Each scene shows the same named points in several views. A view is turned or mirrored, and shifted as a whole, has a little noise and may leave points out.

Scene 1
View 1
kibut: [-9 3 17 -5 -17 -13 -3 28 25 -25 4 -3 12 -7 2 7 -2 -3 0 7 21 26 -8 10 -9 -5 -4 -11 9 -6 17 18 -5 -4]
nop: [0 10 9 -3 -10 -2 4 22 14 -6 3 -2 -1 -3 -7 10 -1 1 -3 -8 18 3 -3 -4 5 -7 -4 -14 3 -1 15 17 -12 4]
tuzo: [-5 23 4 -1 -9 -13 -2 5 -3 3 -1 5 -8 -1 -1 -5 6 5 -2 -23 23 8 -7 5 -3 -7 -8 -22 0 -10 22 8 -9 -8]
fuga: [-4 21 6 -1 -10 -8 0 8 -1 2 0 1 -7 0 -6 -2 4 4 -2 -20 22 5 -6 -2 1 -5 -8 -20 1 -6 19 12 -9 -5]
Ris: [-6 25 5 -1 -11 -8 0 3 -7 5 1 0 -9 2 -7 -4 5 4 0 -22 23 6 -8 -4 1 -3 -11 -22 0 -7 19 13 -8 -7]
dasag: [-1 -1 15 -4 -13 -2 4 36 29 -19 4 -4 7 -6 -6 17 -5 -2 -3 7 16 10 -2 -2 4 -8 0 -8 7 1 12 21 -12 8]
viba: [-9 12 12 -4 -15 -16 -4 18 13 -15 1 1 5 -4 3 0 2 1 0 -6 22 22 -9 11 -9 -6 -6 -16 6 -9 20 12 -6 -8]
lati: [13 6 4 -2 -2 -1 7 28 20 1 -1 8 -8 -7 -3 14 1 7 -10 -19 12 -14 3 3 9 -19 5 -15 -1 -2 19 8 -21 13]
Saz: [11 12 2 -1 -2 -3 6 21 14 5 -2 9 -11 -5 -3 10 2 7 -9 -23 14 -13 2 2 8 -17 1 -17 -2 -3 21 6 -20 9]
bap: [5 21 2 0 -4 6 9 11 -2 14 2 0 -15 2 -16 8 2 5 -5 -24 17 -16 0 -18 17 -6 -7 -19 -4 2 15 15 -16 8]
rono: [-10 14 13 -3 -16 0 3 17 6 -9 6 -11 2 1 -13 7 -1 -2 2 -1 21 13 -7 -14 6 3 -11 -14 5 1 10 26 -5 -1]
suvob: [5 3 11 -2 -9 10 10 32 21 -6 6 -7 -1 -2 -16 21 -5 0 -5 -1 13 -7 2 -17 17 -6 -1 -9 3 8 8 25 -16 16]
Kol: [-13 19 12 -3 -17 -8 -2 10 1 -9 4 -7 2 1 -8 -2 1 -1 3 -5 25 20 -10 -5 -3 3 -12 -17 5 -5 15 20 -2 -9]
Tig: [-6 16 10 -2 -13 -4 2 15 5 -5 4 -5 -1 0 -9 4 0 1 0 -8 21 10 -6 -7 3 -2 -9 -16 3 -3 15 19 -8 -2]
Mun: [-12 30 7 0 -14 1 3 -2 -16 8 5 -10 -9 7 -18 -4 3 0 3 -17 26 8 -9 -21 9 8 -18 -21 0 -1 12 23 -4 -7]
gobur: [-5 17 8 -2 -11 -6 1 12 4 -2 2 -2 -4 -1 -7 2 2 2 -1 -13 21 8 -6 -4 2 -4 -8 -18 2 -4 16 16 -9 -2]
View 2
kibut: [-6 5 3 5 -9 -1 10 -9 8 9 5 -8 10 5 -4 0 -11 -20 20 24 -13 5 -3 15 -1 7 1 -22 9 -5 24 -2 -4 1]
Kol: [-10 17 9 4 -14 -10 3 -17 -3 5 2 -5 4 11 7 6 -3 -12 14 3 -3 2 0 2 -8 1 5 0 11 -17 11 -3 -6 1]
tuzo: [-12 15 2 7 -5 -7 9 -8 -15 -4 7 -8 1 11 -1 11 -4 -12 -3 -16 5 0 -1 10 -12 -6 4 1 -6 -15 8 -2 -3 9]
Saz: [-15 12 -14 1 3 3 18 15 -8 3 13 -2 11 20 -9 16 -7 -4 0 -28 -2 13 -12 16 1 3 6 2 -15 0 20 -2 -3 5]
Mun: [-15 28 10 0 -17 -15 1 -16 -11 4 1 2 3 20 14 13 4 -1 10 -21 3 4 -1 -8 -11 0 9 23 10 -21 4 -3 -7 -2]
gobur: [-13 17 2 3 -9 -6 8 -6 -5 4 6 -3 7 15 2 10 -3 -8 9 -10 -2 6 -4 6 -6 2 5 3 2 -11 13 -2 -5 2]
nop: [-12 14 -4 0 -7 -1 11 2 1 9 8 0 11 16 -1 10 -6 -6 15 -8 -8 12 -8 9 0 7 5 -1 1 -4 20 -3 -5 -1]
suvob: [-13 17 -10 -7 -7 2 12 12 10 18 8 8 19 25 1 13 -4 4 26 -12 -15 23 -14 5 10 17 8 6 4 3 28 -3 -7 -9]
Ris: [-13 20 4 5 -9 -8 7 -10 -13 -1 5 -5 2 15 4 12 -1 -8 1 -19 5 2 -1 4 -11 -4 6 9 -1 -17 6 -2 -5 5]
fuga: [-13 18 1 4 -7 -6 9 -6 -11 1 6 -5 4 15 1 11 -3 -9 3 -17 2 3 -3 7 -9 -2 5 4 -2 -13 10 -2 -4 5]
viba: [-8 8 4 8 -7 -4 9 -11 -2 3 5 -10 5 6 -4 3 -9 -20 9 11 -5 1 -1 13 -7 0 1 -15 3 -11 16 -2 -4 6]
Tig: [-12 17 2 1 -10 -6 7 -7 -2 7 5 -2 8 15 4 9 -4 -7 14 -6 -5 7 -4 4 -4 4 6 3 5 -11 15 -2 -5 0]
rono: [-11 19 5 -1 -14 -7 5 -9 3 12 2 1 9 16 8 8 -2 -5 22 0 -8 10 -4 0 -2 9 6 5 13 -11 17 -3 -7 -5]
View 3
suvob: [-6 -8 3 -3 -16 11 -18 -7 -19 18 -19 17 -11 5 -1 11 -25 -1 -23 15 11 -7 6 -1 1 -2 3 -1 3 -2 -2 -27 -14 -11]
viba: [3 -14 11 6 -16 6 9 1 -1 7 -3 9 -7 6 -2 -6 -9 14 9 3 -3 3 -14 3 -15 21 -5 -14 25 -2 4 -11 -1 -8]
rono: [2 -12 4 -1 -6 3 -11 -8 -2 12 1 16 -8 8 -4 -3 -5 7 -4 9 1 2 -7 -2 0 5 2 -10 2 -3 2 -22 -8 -2]
bap: [-1 -13 -2 -3 -3 0 -3 -12 -13 18 -6 20 -4 -9 9 8 -31 9 -27 -9 8 20 10 -1 6 -7 -9 -8 -5 -16 -9 -14 -6 -9]
dasag: [-5 -9 9 2 -24 15 -11 -1 -15 13 -20 11 -12 13 -6 5 -16 1 -6 21 6 -16 -5 0 -11 11 4 -4 20 5 4 -25 -11 -12]
Tig: [2 -13 5 0 -8 3 -3 -6 -4 12 -1 15 -7 3 0 -2 -12 10 -5 2 1 8 -6 0 -3 8 -3 -11 7 -6 0 -17 -6 -5]
lati: [-5 -11 4 2 -22 11 4 -2 -22 17 -24 13 -7 -5 8 13 -41 8 -22 -1 9 6 8 4 -9 5 -9 -4 19 -9 -5 -11 -6 -20]
Saz: [-3 -11 3 2 -18 7 7 -3 -19 16 -19 14 -5 -9 9 10 -40 11 -22 -6 8 13 7 3 -7 5 -11 -7 16 -12 -7 -9 -4 -19]
kibut: [1 -12 12 6 -22 11 0 3 -4 8 -9 8 -10 14 -8 -5 -5 8 11 16 -2 -11 -15 2 -17 22 1 -10 29 5 8 -19 -5 -10]
Mun: [6 -16 0 -3 8 -7 -5 -14 4 13 14 20 -4 -3 2 -7 -4 13 -8 -8 0 22 -4 -3 10 -1 -5 -15 -11 -13 -4 -16 -4 3]
nop: [-1 -11 5 1 -14 7 -3 -4 -10 14 -10 14 -8 3 1 3 -20 8 -10 5 4 2 -2 0 -5 7 -3 -8 12 -5 -1 -17 -7 -10]
View 4
gobur: [-8 6 -3 -8 -13 0 -13 7 8 -7 9 -6 -1 -1 -14 10 0 1 -17 4 15 8 -3 5 11 -5 -3 0 -3 6 0 3 8 1]
Saz: [-6 -5 0 7 -23 -6 -1 14 15 3 11 -14 -2 -8 -22 12 2 -5 -23 1 28 -3 -3 2 0 -4 -13 -1 2 -13 16 12 17 -3]
kibut: [-31 12 0 -7 -10 5 -19 -1 7 -23 25 3 -26 5 -25 8 3 -4 -15 5 10 18 -3 16 21 -23 -21 1 -8 -2 -4 -10 10 -1]
fuga: [-4 5 -7 -9 -15 -1 -12 3 9 -2 3 -9 3 0 -14 7 1 -1 -16 3 16 6 -5 4 8 -1 -2 0 -2 5 0 4 5 2]
bap: [5 -2 4 2 -16 -6 -4 22 12 5 6 -10 11 -14 -8 19 -2 6 -23 4 26 -1 1 -5 4 3 8 -1 2 5 10 17 14 0]
Ris: [0 6 -8 -12 -14 -1 -12 2 9 -1 -1 -10 7 1 -11 7 0 0 -14 3 14 6 -6 3 7 2 2 0 -2 9 -2 5 2 3]
tuzo: [-3 5 -12 -11 -17 0 -11 -3 10 0 -1 -13 4 5 -17 2 2 -6 -14 2 14 4 -8 6 4 0 -6 0 -1 3 0 3 2 2]
viba: [-21 10 -7 -11 -13 3 -17 -6 8 -14 14 -4 -14 8 -23 3 3 -7 -13 4 10 13 -7 13 14 -13 -16 0 -6 0 -4 -7 5 0]
nop: [-13 4 4 0 -14 -1 -11 13 10 -10 17 -3 -9 -6 -17 16 0 2 -20 5 20 9 -1 5 13 -11 -7 -1 -3 0 5 4 15 -2]
Kol: [-12 13 -4 -15 -8 3 -19 1 5 -13 9 0 -5 3 -12 9 0 3 -13 6 9 15 -3 7 18 -8 0 0 -6 14 -10 -3 3 3]
Tig: [-10 8 0 -7 -11 1 -14 9 8 -10 13 -2 -5 -3 -13 13 0 3 -17 5 15 11 -1 5 14 -8 -1 0 -4 8 -2 2 9 1]
rono: [-13 11 6 -8 -7 2 -17 13 6 -15 18 4 -8 -5 -10 18 -2 8 -18 7 14 15 2 5 21 -12 3 0 -6 14 -6 1 10 2]
dasag: [-28 6 13 5 -12 0 -13 16 10 -21 33 5 -26 -8 -22 20 0 2 -22 6 20 14 3 9 20 -24 -16 0 -7 -5 5 -2 22 -4]
Mun: [5 10 -3 -15 -7 0 -15 11 5 -3 0 -3 12 -5 0 15 -4 10 -15 6 12 10 -1 -2 14 3 18 0 -3 24 -9 6 2 6]
suvob: [-14 1 18 9 -12 -4 -7 29 10 -11 28 3 -13 -18 -14 28 -2 9 -26 6 27 8 7 0 17 -16 -3 -1 -3 0 11 9 26 -4]
lati: [-11 -6 5 11 -23 -6 -1 16 15 0 17 -11 -7 -10 -24 15 3 -5 -24 1 29 -2 -2 2 2 -9 -16 -2 2 -17 19 12 22 -5]
View 5
kibut: [4 11 -10 -12 15 5 -11 3 25 -7 -4 -9 -9 6 0 10 -1 1 -20 0 -4 2 -6 -23 -4 -28 17 0 6 -3 -17 13 8 16]
Tig: [-8 -2 3 -6 9 12 0 5 7 -5 -4 -14 -1 1 4 6 6 -4 -11 -4 -16 -3 -9 -2 2 -16 12 2 5 -12 -6 8 1 -3]
bap: [-8 -12 11 -2 7 5 12 11 -16 1 1 -22 6 -4 6 4 12 -7 -4 -13 -24 -7 -5 18 11 -7 10 -8 1 -12 5 6 5 -25]
nop: [-1 -1 0 -6 10 3 0 8 2 -2 0 -17 -1 1 2 8 6 -3 -12 -7 -13 -3 -5 -3 5 -19 15 -6 3 -7 -8 10 9 -5]
dasag: [4 6 -9 -5 14 -7 -11 9 6 -9 2 -19 0 8 -7 10 4 -1 -18 -1 0 -1 -5 -16 6 -30 24 -13 9 -3 -23 13 17 3]
Saz: [10 -4 2 -12 13 -5 10 10 -7 9 3 -20 -4 -6 10 8 3 -1 -11 -21 -20 -3 4 8 8 -14 13 -15 -4 -1 7 10 17 -17]
fuga: [-5 -4 7 -11 9 15 8 5 8 1 -5 -11 -5 -4 11 6 4 -3 -9 -10 -23 -2 -6 3 -1 -11 6 4 -1 -10 6 7 -1 -6]
suvob: [-3 -3 -2 3 10 -9 -3 12 -13 -9 5 -26 9 5 -8 7 11 -5 -11 -4 -6 -5 -5 1 14 -23 23 -18 9 -8 -18 11 16 -14]
lati: [13 -3 0 -11 14 -10 8 11 -8 8 5 -22 -3 -4 6 9 3 0 -13 -19 -15 -3 5 4 9 -18 17 -19 -3 2 2 11 22 -16]
tuzo: [-1 -2 7 -15 10 18 10 4 13 6 -6 -9 -9 -6 16 6 1 -2 -10 -13 -26 -2 -4 3 -4 -10 3 6 -4 -8 11 6 -2 -4]
viba: [3 7 -3 -16 13 12 -3 2 24 -1 -6 -6 -12 1 9 9 -2 0 -17 -6 -14 1 -5 -15 -7 -21 10 5 0 -5 -5 10 2 11]
Kol: [-14 0 4 -6 7 22 -1 2 16 -8 -8 -8 -4 2 6 5 5 -5 -10 1 -17 -1 -13 -6 -3 -15 8 12 5 -15 -6 6 -8 4]
gobur: [-6 -2 4 -8 9 12 3 5 7 -2 -4 -13 -3 -1 7 6 5 -3 -10 -7 -19 -2 -7 0 1 -14 10 2 1 -10 -1 8 0 -4]
rono: [-14 -1 2 0 8 12 -4 5 6 -11 -4 -15 3 6 -1 6 9 -6 -10 3 -11 -3 -12 -5 4 -19 14 2 9 -15 -14 8 -2 -1]
Ris: [-8 -5 9 -9 8 20 9 4 8 1 -6 -11 -5 -5 13 5 4 -4 -7 -10 -26 -3 -8 6 -1 -9 4 8 -1 -13 8 5 -5 -7]
View 6
viba: [8 9 -21 3 5 -6 9 -11 5 21 -7 6 16 11 -11 -9 16 -7 3 15 4 -6 -15 1 -2 -5 -20 8 7 -1 -11 0 -2 -6]
gobur: [9 3 -16 5 2 5 8 -5 -2 9 -15 -1 9 7 -10 1 10 -9 8 9 1 0 -4 4 1 -5 -6 -3 9 -4 -6 2 4 -2]
lati: [12 2 -1 13 -10 10 25 3 8 2 4 -9 10 4 5 3 4 -8 3 4 -16 12 -2 -19 5 -14 -17 -9 17 -11 -8 12 11 1]
fuga: [6 3 -19 5 1 9 2 -3 -2 11 -16 -5 10 7 -6 1 9 -11 8 11 0 -2 -3 3 -2 -5 -1 -5 9 -1 -7 7 6 -2]
nop: [14 3 -8 7 0 2 20 -3 0 3 -8 1 9 6 -9 2 9 -7 6 6 -4 5 -4 -1 5 -7 -15 -3 11 -10 -5 -1 3 0]
Saz: [9 2 -6 12 -9 14 17 3 6 4 -1 -11 10 4 6 3 3 -9 5 5 -15 10 0 -17 1 -13 -10 -10 16 -8 -8 15 13 1]
kibut: [14 10 -15 3 7 -16 23 -12 7 18 -2 13 16 11 -17 -9 18 -3 2 12 5 -4 -18 1 4 -5 -33 13 7 -7 -10 -9 -8 -5]
bap: [12 -3 -7 10 -6 21 11 5 -7 -7 -18 -12 2 2 -3 13 1 -11 11 1 -10 10 9 -1 3 -7 6 -18 13 -10 0 9 13 4]
dasag: [22 6 -1 7 1 -11 36 -6 4 1 0 10 10 7 -15 0 12 -2 3 4 -4 7 -10 -3 12 -8 -35 5 12 -17 -5 -11 -5 0]
suvob: [24 0 5 9 -4 3 36 2 -2 -12 -8 2 3 3 -12 10 5 -4 7 -3 -9 14 2 -2 14 -8 -21 -8 14 -20 0 -8 1 5]
Kol: [10 4 -21 1 8 -1 4 -8 -6 12 -20 5 10 9 -18 -1 13 -8 9 11 9 -6 -7 14 0 -1 -7 2 4 -2 -5 -6 -2 -3]
Mun: [10 -2 -20 2 6 13 -4 -2 -15 1 -33 -3 2 5 -17 10 8 -11 14 7 7 -3 4 21 1 0 12 -10 5 -3 1 -2 4 0]
Ris: [4 1 -22 5 2 12 -3 -3 -4 11 -20 -6 9 7 -7 2 9 -12 9 11 2 -3 -2 7 -4 -4 5 -7 8 1 -6 8 8 -2]
tuzo: [2 4 -23 5 1 10 -3 -5 1 18 -14 -7 13 8 -3 -3 10 -11 7 13 0 -4 -5 0 -6 -6 0 -4 8 3 -10 12 8 -3]
Tig: [12 2 -15 5 2 4 11 -4 -3 6 -16 0 8 7 -12 3 10 -8 8 8 1 1 -4 6 2 -4 -8 -3 8 -6 -4 -1 2 -1]

In a view up to two points have been moved. Name them for each view, in the order of its rows, or write none.
view 1 | dasag
view 2 | none
view 3 | none
view 4 | none
view 5 | Kol
view 6 | Tig

Scene 2
View 1
Nog: [-4 -16 5 2 -14 0 12 11 6 10 -31 -4 5 -13 -18 1 3 -3 19 -13 4 3 -14 32 -3 -6 -15 10 -6 1 -7 14 17 -13]
zudu: [5 -1 6 0 -10 -7 3 5 2 5 -17 -7 -1 -14 -8 7 0 -7 11 -6 2 3 -12 19 -7 2 -4 8 -1 0 -8 11 10 -12]
Vaziz: [8 5 5 -1 -8 -8 -1 5 1 4 -10 -8 -4 -14 -6 8 0 -7 9 -5 0 3 -12 11 -8 8 -1 8 0 2 -8 10 6 -11]
kezaf: [5 -2 2 -1 -10 -5 0 10 5 4 -12 -10 -6 -17 -8 9 1 -6 13 -5 -1 5 -16 15 -8 4 -3 10 -2 2 -8 15 7 -12]
dulid: [26 33 20 2 6 -24 -6 -17 -18 4 7 0 0 4 2 -1 -3 -9 -12 -10 8 -5 4 -9 -8 28 4 3 12 2 -10 -20 4 -9]
toge: [13 12 1 0 -3 -10 -5 6 1 3 1 -10 -8 -13 -8 7 -1 -7 5 -7 -1 4 -12 -2 -9 17 2 11 2 4 -9 5 2 -10]
lut: [-9 -32 -11 4 -19 11 13 29 14 13 -31 -8 1 -21 -36 1 5 3 29 -22 -1 8 -21 30 -1 -3 -21 17 -12 8 -8 18 17 -11]
puna: [19 14 -3 2 -1 -10 -9 8 -1 4 11 -11 -10 -12 -14 4 0 -4 3 -12 -3 3 -12 -13 -9 27 2 13 4 8 -10 -2 -2 -7]
Daz: [31 40 -2 -4 5 -22 -23 0 -3 -7 33 -18 -24 -17 10 17 -5 -14 -8 7 -9 2 -13 -32 -17 34 22 11 9 6 -11 4 -15 -7]
kan: [18 28 4 -6 -3 -18 -14 -1 2 -7 12 -18 -20 -21 18 22 -4 -16 0 16 -8 5 -16 -4 -17 11 17 7 5 -1 -7 21 -8 -12]
Soke: [-4 -18 -15 -2 -17 7 0 29 19 3 -13 -19 -14 -31 -19 15 3 -4 27 -3 -10 11 -27 17 -9 -2 -5 17 -10 6 -7 34 4 -10]
toz: [17 34 23 -5 -2 -26 -8 -18 -7 -7 -4 -8 -9 -12 30 21 -6 -19 -5 19 2 0 -7 11 -16 1 16 -2 9 -9 -6 14 0 -15]
View 2
kan: [0 -9 2 23 -6 -8 -28 -7 -9 4 6 6 10 -13 8 -9 11 7 -6 2 -3 1 0 7 -1 -20 -26 -7 8 -19 -6 -3 -8 13]
Soke: [-17 9 -15 30 -29 2 6 7 -14 -12 -10 11 3 2 -3 -8 13 4 2 10 -8 7 39 -25 -19 -20 16 13 18 13 1 -15 1 3]
Daz: [4 1 -1 28 20 -4 -32 -6 -20 4 -12 -9 17 -16 25 -4 6 9 -5 -5 -3 1 -7 15 8 -26 -46 -8 7 -29 -5 -1 -26 17]
kezaf: [2 5 -11 20 -8 -2 0 6 -4 -9 -1 2 6 -4 -6 0 1 7 -2 8 -6 5 17 -18 -12 -6 7 1 5 8 -1 -8 4 9]
lut: [-6 19 -24 22 -18 6 26 17 -6 -22 -13 1 2 6 -15 4 -1 5 4 12 -11 10 42 -39 -26 -2 37 15 11 32 3 -15 9 3]
dulid: [30 4 -6 12 39 -3 -13 4 -2 -3 -1 -20 13 -15 4 14 -17 13 -6 -2 -5 3 -20 2 4 7 -23 -16 -9 -7 -6 3 -9 20]
Nog: [8 9 -16 15 -9 0 13 13 4 -15 1 0 3 -1 -17 7 -6 8 -1 10 -8 7 20 -28 -18 6 24 3 2 24 0 -8 13 8]
Vaziz: [7 5 -9 19 0 -2 -3 6 -3 -8 -1 -2 7 -7 -4 3 -2 8 -2 6 -7 5 9 -13 -10 -4 1 -2 4 6 -2 -5 1 11]
zudu: [8 2 -9 16 -6 -3 -1 6 2 -8 6 3 5 -6 -11 3 -2 8 -2 8 -6 5 10 -15 -12 1 9 -2 3 10 -3 -5 8 9]
toz: [16 -18 6 13 -3 -13 -30 -8 8 6 24 7 9 -16 -5 -2 3 10 -9 4 -1 0 -17 9 0 -3 -20 -16 -1 -13 -8 4 6 15]
toge: [6 8 -10 21 9 -1 -7 4 -10 -8 -8 -6 10 -8 4 3 -2 9 -2 2 -6 4 7 -9 -6 -8 -9 -2 3 -1 -2 -5 -7 12]
puna: [6 12 -12 25 19 2 -6 6 -16 -7 -17 -13 12 -8 10 4 -4 10 -1 0 -7 4 6 -8 -3 -12 -16 -1 5 -4 -1 -6 -16 14]
View 3
Vaziz: [-9 -1 18 -6 7 -6 10 -1 -9 8 -11 -13 12 4 10 4 -9 -7 -7 -6 -6 1 -3 5 5 -19 -20 -4 11 -4 -5 -4 -17 -4]
Soke: [7 -23 7 -26 -10 -17 15 14 -28 11 -20 -11 19 -5 16 18 -3 2 1 -2 -15 4 -21 -1 21 2 -3 -8 25 -9 -5 24 -27 10]
dulid: [-18 24 21 8 18 4 5 -17 15 -2 -1 -15 6 8 1 -7 -10 -17 -16 -11 3 -10 12 13 -12 -35 -40 -3 -8 -5 -7 -38 -6 -18]
lut: [-23 -29 12 0 2 -28 13 21 -31 11 -16 -8 16 9 29 12 -5 4 -17 -15 -14 10 -12 9 23 -2 15 -2 25 -16 3 25 -38 7]
zudu: [-12 -6 20 -3 9 -9 10 1 -14 12 -12 -11 12 6 13 2 -13 -5 -6 -7 -8 6 -4 4 6 -19 -17 -1 14 -3 -1 1 -20 -2]
toge: [-5 6 12 -10 4 -5 9 -4 -1 1 -9 -13 12 0 8 5 -4 -10 -9 -6 -5 -9 -3 8 2 -17 -24 -7 5 -8 -8 -13 -15 -7]
Daz: [19 31 5 -30 -3 12 6 -19 18 -12 -6 -18 12 -12 -9 9 4 -18 0 2 -1 -29 -3 7 -10 -19 -49 -15 -6 -5 -21 -35 1 -12]
kan: [18 15 15 -28 0 9 9 -15 0 5 -12 -16 12 -10 -6 5 -9 -12 11 8 -5 -8 -8 -3 -3 -20 -44 -9 9 5 -14 -14 -2 -5]
kezaf: [-7 -7 17 -9 4 -10 12 2 -15 10 -13 -12 13 2 12 5 -10 -4 -5 -6 -9 4 -7 3 8 -15 -16 -4 15 -5 -3 3 -20 0]
puna: [-4 11 7 -11 1 -5 7 -4 5 -7 -7 -14 12 -1 7 8 3 -12 -15 -10 -4 -18 -2 12 1 -15 -22 -10 -1 -14 -11 -20 -16 -8]
View 4
kan: [22 -2 9 -30 0 6 1 -8 -4 -7 -15 2 13 -10 11 8 7 9 17 -7 -10 -15 15 21 -6 -8 1 6 -4 -5 18 11 -15 9]
Daz: [12 -19 -7 -37 1 15 -5 5 -9 -4 -18 -12 17 -8 4 12 16 8 24 2 -8 -30 22 9 4 -3 -12 25 -8 -20 24 17 -24 6]
Soke: [13 20 28 13 -14 -1 2 -25 20 12 1 18 3 10 34 -19 29 11 21 3 -15 -14 2 13 -12 -22 -5 -10 9 4 15 -20 22 29]
zudu: [3 12 9 9 -9 -3 3 -16 11 7 4 8 2 -2 22 -4 4 11 12 4 -15 6 -7 7 -10 -14 -1 -2 8 18 24 2 5 7]
puna: [-6 -8 -9 -3 -7 8 -3 1 4 9 0 -9 8 -1 13 3 15 12 21 14 -12 -15 4 -4 2 -8 -15 21 3 -2 29 8 -6 6]
dulid: [-11 -13 -24 -9 -3 5 -2 7 -5 2 1 -15 9 -13 1 16 -9 12 12 11 -13 4 -2 -5 1 -2 -8 22 2 11 36 28 -22 -13]
kezaf: [5 12 12 6 -10 -1 2 -16 11 7 3 10 4 -1 23 -6 10 11 15 4 -14 0 -4 8 -10 -15 -2 -3 7 13 22 -1 7 12]
toz: [20 2 2 -30 1 1 4 -9 -8 -12 -13 3 11 -20 5 14 -15 9 8 -11 -11 7 5 23 -11 -6 11 0 -3 14 22 23 -23 -4]
Nog: [-4 19 11 25 -14 -8 4 -20 17 13 13 11 -2 2 26 -9 4 12 11 8 -17 13 -15 2 -12 -17 0 -8 14 27 26 -3 15 8]
lut: [-7 27 22 44 -20 -10 3 -26 29 23 19 18 -5 15 39 -25 24 13 16 14 -18 4 -17 -3 -13 -23 -7 -12 17 22 22 -22 35 24]
View 5
Daz: [5 36 -14 3 14 -1 -2 -15 -13 -22 -14 7 39 -37 16 -8 23 36 25 -14 4 8 11 9 14 -1 14 8 19 -1 -14 4 45 9]
Vaziz: [8 8 3 0 9 6 -14 -1 -18 3 3 -1 -1 0 9 -7 10 8 15 -7 -15 9 11 1 11 4 -7 -6 -1 -14 -1 3 10 10]
Soke: [2 -9 26 7 8 14 -33 1 -24 15 0 -3 -2 -4 30 -36 6 4 12 -6 -19 7 22 5 11 13 -1 -10 -3 -37 -15 -10 -12 -6]
kezaf: [6 3 9 1 7 9 -19 0 -19 7 4 -2 -3 0 12 -12 9 6 13 -6 -16 8 14 1 11 7 -8 -8 -2 -20 -2 0 3 6]
toz: [-5 22 -8 -22 -2 4 -13 -18 -1 -8 12 3 9 -15 -12 16 27 24 22 -20 -6 3 17 -22 6 2 3 -6 8 1 9 13 36 26]
puna: [15 21 -8 11 18 2 -1 0 -23 -7 -10 1 14 -10 17 -11 9 15 17 -4 -9 14 4 18 16 0 -3 3 5 -8 -8 2 21 7]
toge: [10 15 -2 4 13 4 -8 -1 -18 -3 -3 1 8 -6 12 -8 11 13 15 -5 -11 10 8 7 13 2 -3 -1 2 -10 -5 2 17 9]
kan: [-5 21 1 -9 4 6 -19 -17 -9 -9 0 4 23 -27 10 -9 24 28 23 -18 -4 4 21 -7 9 6 11 -2 13 -11 -8 3 30 10]
zudu: [7 3 6 -1 7 8 -16 1 -19 8 6 -3 -8 6 8 -7 9 4 13 -6 -18 9 12 -1 11 5 -10 -9 -4 -16 1 3 4 11]
dulid: [17 32 -25 -1 14 -4 11 -2 -15 -15 -2 2 9 -3 -5 17 13 17 17 -6 -8 13 -5 7 14 -8 -11 3 4 11 9 14 38 24]
Nog: [11 -6 10 1 7 9 -18 8 -21 15 11 -6 -20 18 9 -8 2 -6 7 -1 -25 10 9 1 11 6 -19 -11 -11 -20 5 1 -8 9]
lut: [14 -17 22 14 12 13 -25 15 -30 23 5 -7 -22 21 24 -29 -5 -12 5 4 -28 12 11 12 14 11 -19 -13 -14 -33 -6 -8 -26 -3]

In a view up to two points have been moved. Name them for each view, in the order of its rows, or write none.
view 1 | Nog
view 2 | zudu
view 3 | Soke
view 4 | puna, lut
view 5 | toz
